Each row is a point on a landscape with many valleys, with its height.
From any point a ball takes the steepest step (drop divided by distance) to one of its 6 nearest points. It stops when none of these is lower. Distance is the straight distance between rows; heights are no part of it.
kos: [ -8   2  16  14  17   3   3  10  -3  -2   5  14 -11  -5  -9 -10   6  18
  -2  -5]  h=296
doz: [ -9  -3 -21  -1 -21  -4 -12 -16   1   3   3  -5  10  -2  -2 -20 -21 -15
  -3 -27]  h=572
noru: [  4  12   9   6   0  12  -9  -5   2  14   2   9 -12  10 -11  -5   7   0
   8   0]  h=183
kosab: [-17  -8  -1  -5 -11 -15   4  -7   1  -9   0   6   5  -6   0 -14  -3 -10
   0  -2]  h=457
Kodon: [ 20   4   8 -10   4  20   5  11 -23  -2 -15   9   2 -19   2   7  -3 -15
 -10  24]  h=441
duv: [-27  -3  11  -5 -10 -11  -4  -7  -9  -9   2  25  -7   3 -19 -23   4   2
  15  -1]  h=206
gonu: [ 13  11  -5  -5  -8   0  -6  -6   5   4 -11 -18  -5   6   2  15  11  -9
   3  13]  h=449
sim: [  0  -8   7   1  18   5   6  13 -11 -16  -3   9   3 -15  -1  -5  -1  17
  -5   6]  h=121
feb: [  7 -13 -23   1  -6  10 -12   8   9  -4  -8  -9  28  -3   4   1 -19  -9
 -10  -4]  h=447
val: [ 11 -19  -1  -9  -2  -7  17  -2  11  -2 -10 -19  10  12  20  25  14   7
  -9   8]  h=503
bobe: [ 14   4   1   0  -5  -4   6  -1   1   6  -7 -15   1   4  12  21  16  -7
  -8   8]  h=399
pib: [  0   7   0   2  -4   1 -12 -10  -5   5   5   8  -6  -4 -10 -26  -1  -9
   9  -6]  h=337
rukit: [ 15  29  15  10   2  12  -2   1  -2   6   9  15 -12  20 -17   2   3  17
  13   5]  h=59
saro: [  3  -9  -5   1  -1 -17   1  -3  11  -5   7 -11  20   8  11   9  -3   4
   4 -16]  h=657
zita: [  1 -12  -1  10   0  -8  14   6  20  -4  18 -17  -1  15  16  11   4  14
 -14 -15]  h=407
lukat: [  4  -5 -11   8  -4  -7  -8 -12   2   5   7 -11  14  -5   9  -8 -11 -10
   2 -25]  h=740
Ren: [  7  -3  -9   4   8  17   2   9  -7   6   1   3   0 -19   6  -6  -5   1
  -6   8]  h=425
Kuzak: [-13 -12  -9  -7 -24 -24   0 -12  -2  -1   7   0   3   0  -7 -26 -12  -7
  -2 -26]  h=222
beda: [  5  -5   1   1   9  12   7  14 -14  -6  -6   7  -3 -20   0   2  -3   1
  -5  12]  h=287
tukir: [ -8  -6  -8  14   3 -11  -8  -1   5   1  13  -5   6   1  -3 -15  -2   0
  -5 -19]  h=670
Mip: [ -6 -16  -7  21  10   0  11  14   8 -11  10  -7  13  -6  12  -2 -11   7
 -12 -12]  h=634
zerop: [ 16   2  -9  -4  -1   9   8   3   4   1  -4 -27  10  -2   7  18  -1  -6
  -5  -2]  h=553
keb: [-11  -4  25   6  13   0  14  20   8 -14  -2  11  -5  -5  -2   5  13  19
   2   5]  h=214
fum: [ -1  10   2   3 -11  -9 -12 -22   6  15  14  -3 -15   9   0  -5   1  -3
   9 -15]  h=635
Vosag: [ -4   5  -8 -19 -24  -9  -6 -19  -6   9 -17  -7  -1   4   3  -3  -4 -17
   6  -5]  h=784
neliv: [ -8 -19 -13   3   3  12  -4  13  15 -19   2  -9  20   4   5  -9 -14   5
  -5  -8]  h=530
gokag: [ 7  5 13 -1 11 19 15 14 -6  7  5 -1 -1 -6  6 14  6 -1 -5 10]  h=256
zefu: [ 10  -2   1  10   4  -7   6  -5  14  11   3 -23 -15  17  15  13   4   0
  -6  -5]  h=195
nizuv: [  3   5 -12  -7 -13  -3 -12  -5 -15   1  -2   6   4 -13  -5 -18  -8 -21
   2  -6]  h=527
Vub: [ -3 -16 -18  -7   8   9   1  14 -11 -19 -11  13  13 -29   1  -2  -9   7
 -13  15]  h=757
bod: [ -2  -9 -19   9  10   7  -1  14  12 -11  11 -13  15  -6   5  -3 -16   0
 -12 -14]  h=491
Pes: [ -9   3   9  -2   5 -12  -6  -3   6  -1   2   6  -8   3  -7 -10   2   3
   6  -5]  h=104
Zir: [ -8  -2 -15  -4  -6   6 -11  -7 -22   3  -5  18   1 -18 -12 -26 -13  -6
   4  -5]  h=467
raf: [  2  -1   0   9  -1 -10  -5  -9   7  12  12  -1  -5   5   4  -6   2   1
   2  -9]  h=435
gamav: [ -2 -12 -10  10  15  10   3  15  -6  -8   5   8   3 -21  -2  -8  -8   2
 -11   4]  h=426
Dileg: [-17  -8 -17  -2  -2 -13   0   1  -7  -6   2   7  17  -4  -7 -18 -10  -3
   0  -9]  h=604
tuz: [  7   7 -13 -12  -5 -18  -3  -6   2  15 -12 -20 -12  22   5  25  11 -14
  -2   5]  h=480
Zol: [ -3   3   9 -14  -2  -1   3  -3 -10  -4 -17  12   0   0  -3  -1   5 -13
   6  18]  h=255
dipa: [ 11  14 -18 -14  -4   1   1   1   0   6 -21 -22  18  -1  17  19   4  -9
  -5   3]  h=733
bega: [  7   1  18  -3   9   1  11   3   5  -2   0  -8 -10   4   6  22   5   3
  -5  21]  h=244
suriz: [  9  26   3 -26 -19   0   1 -15  -2  -2 -12   3  -9  18 -16  18   5  -7
  18  17]  h=146
lag: [  3  -3 -12  -6   9   9 -11   3 -18   0   1  12   5 -30  -9 -19  -5   3
  -1  -1]  h=507
fon: [-11   3  -6  10  13  -1 -18  -3  -4  -3   6  17 -14 -11  -8 -21   5   7
  -3 -12]  h=440
bobo: [-17 -17  12  -2   3 -16  -1  -1   8  -9   5   0   1   9   5  -2   3   5
  -5  -1]  h=366
vafu: [ -5  12  -2  -9 -17 -11  -9 -20   4   1   7  -4 -16  37  -5  11   9   0
  10   1]  h=268
Darub: [  3  -5  -2   8  -1   4  12   8  -8   1  -6   1   4 -12   8   4   0   1
  -6   5]  h=443
zasa: [-10   5  22  -9  -4 -14   5  -5   0  -3  -1  12  -1   9   3  11   6   3
  11  19]  h=190
viv: [  0 -11  -3  -9   1   7   2   5 -12  -4  -3   4   2 -16  -3  -3  -7  -6
   1   7]  h=415
Domok: [ -3  -2  -1   7   7   5  -6   4 -12   9   1  10  -7 -11  -8 -13  -2  -2
   6  -8]  h=439
suv: [ -4 -10  -8  17   5  -4  -5   5  13  -4  22 -16  13   4   6  -3  -7   6
 -10 -26]  h=646
Katav: [  2   0  15  -1   0 -10   2  -6  16   7   8   1  -9  21  -1   7   9   7
   6   8]  h=120
ger: [  0  10  25   5  18  16  22  25   3  -3  14  11 -12  13  -3  12   6  15
  -6  11]  h=261
turu: [ -3 -10  -3  -2  -1  -6   7   2   4  -6   2   1  25  -5  11  -6  -7  -3
  -1  -2]  h=660
fura: [ -7 -10  21  -4   1 -13  10   0  11  -8   2   0   3  10  10  13  17   9
   0  13]  h=259
vuken: [ 12  -7 -13  -3  -1   6   2   5  -4   0  -6  -3  17  -8   5   7 -11  -7
  -4   5]  h=587
Befab: [  3  -9   8   5   0  -1  16   4  12   5  11 -13   2   9  12  17   4   7
  -9   2]  h=351
nabit: [ -8  13  13  -4  -7   1  -4  -4   4   2   3  25  -4  17 -13  -2  -6   7
  14   5]  h=128
kam: [ 12  10   5   3  14  17  -3   2 -24   5  -2  10 -16 -11  -5  -4  -1  -1
   0   6]  h=370
beluv: [  2  -8  -1   8   0 -18  -4 -16  20   5  17  -5  -7  23   6  -2   0   7
   0 -13]  h=472
Nere: [-15 -15 -15   5  -2  -2  -6  -4   6 -17  13  -8  17   1   2 -20  -4   3
  -4 -25]  h=712
Kofe: [  5  -8  -2 -10  -4 -20   0 -15  11   7  -7 -10  -8  31   6  21  17   1
  -1   5]  h=378
Fudap: [ -6 -14   3   6  -1 -11   8   0  17  -9  15  -4  10   3   8  -1  -4  10
  -5 -18]  h=612
Tus: [ 14   9 -13   7   1   2  -6 -14   4  11   1 -17  -5  -3   9  -2  -4  -6
   6  -8]  h=603
kuva: [ 13   8  11  -2  16  29  10  14 -21   7  -5  -5 -19  -6   0  14   2   0
  -9  16]  h=317
Darab: [-12  -3  -6  12  -1 -16  -3  -8   4   0  14   7  -9  -1   0 -16   0   3
   9 -14]  h=419
Kas: [ 13  21  12 -17  -2   4   2   0  -4   8 -19   2  -5  10  -3  13  14  -4
  10  20]  h=149
buvaf: [  6 -13 -21  12   7  12 -11  11   5  -5   3 -11   7 -17  -6  -6 -23  -4
  -7 -10]  h=558
ruf: [ 11  18  -3 -10  -7   6 -12  -4 -13   4 -10   1  -8   0  -4   4  -2 -13
  12  11]  h=286
bafog: [-11  -4   3   0  10   1  -6   2 -13 -12  -2  19  -8 -15 -12 -19   4   4
   7  -2]  h=374
Gud: [ -4   5  31   1  11   5   6  13  -1  -2   1  14  -9   7 -11   7   4  18
   2  14]  h=234
nep: [ 17  15  16   0  -5  10  -1  -1  -3  11  -3   0 -22  11  -3  10   1   0
   7   9]  h=207
Buk: [ 11  11  25  -8   5   9  14  14   0   2 -15   6  -3   8  -4  20  10   3
  -4  19]  h=192
bof: [-19 -13   9   2  16   4  12   8   0 -19   0   6  10 -16  -7  -9  11  10
   2   2]  h=127
vefik: [-6 -4 21 -1 -2 -4  9  2  6 -6 -2 10  5 -2  0  0  9  8  4 17]  h=258
riso: [ -1   3  -8  -6 -10  -1  -4  -6  -6   9   3  -5   4  -1  12   1  -2 -10
   3   0]  h=540
Rem: [  7   5  -2  13   5   2   7  -3   5  14   1 -12  -6   5   6   7   4   1
  -8  -3]  h=379
rop: [  7  -5 -12  -8  -8  10   6   8   7  -9 -14  -9  24 -14   7  11 -12  -7
  -8   7]  h=676
zever: [  5  17 -16  -3 -13  -8 -16 -16  -5  19  -4 -18 -12   1   1   2   2 -20
   5  -4]  h=638
Luz: [-11 -10 -15   4  10   1  -1  11 -12  -8  -2  17   5 -25 -14 -15   3  18
  -1   0]  h=380
kagil: [-16   3  10  -8 -16  -4  -2 -12  -7  -2 -12  19  -4   3  -8 -18  -4 -12
  15  -3]  h=212
Pafo: [  8 -13 -14   6  -1  10   7   5  11  -6  -1  -7  19  -4   6  10  -8   0
 -10 -11]  h=205
kap: [ 11  35   5  -4 -11   6  -3  -2  -1   0  -6   8  -8  10 -18  13   6   5
  15   9]  h=105
fusu: [ 6  4  4 -3 -2  4 -1 -3  4 10 -9 -3  2  5  5  9  7 -8  5  9]  h=290
tam: [ 15  16   1   3   4   5  -5   2  -4  17  -5 -16 -16   7   0  11   0  -2
  -4   3]  h=298
pufum: [ 0 -4  9  9 15  6  9 10  1  5 11 -2 -2 -9  8 -2  3  3 -7 -5]  h=401
Pigik: [  6  10  12   4  -5  -1  -1   2  11   8   1  -9 -19  22   0  23   9  10
   5   7]  h=237
telu: [-34   5   5  -2   0  -7 -14 -13  -3 -13  -3  26 -13  -1 -23 -23   9  11
   5  -4]  h=158
ledi: [-11 -14 -22  -3  -1   1 -12   0  -6 -12  -3   6  20 -17  -1 -10 -14  -6
  -4  -1]  h=236
Luf: [  7  16   4   1 -12   0  -8 -16  -5  19  -3  -4 -12   2  -2   2   1 -16
  11   2]  h=402

Where does a ball stop that starts at each point below?
ger | rukit
pufum | rukit
zever | rukit
tam | rukit

Call two points neighbours if one is among the 6 nearest of the other. Go from one point of each pair to the other, from neighbour to neighbour, staying as low as possible. Name the highest point that can't be avoided.
zefu, Pafo | feb
zefu, rukit | Pigik
sim, rukit | Gud
ledi, Pes | viv
Kuzak, ledi | Darab
rukit, Pes | nabit
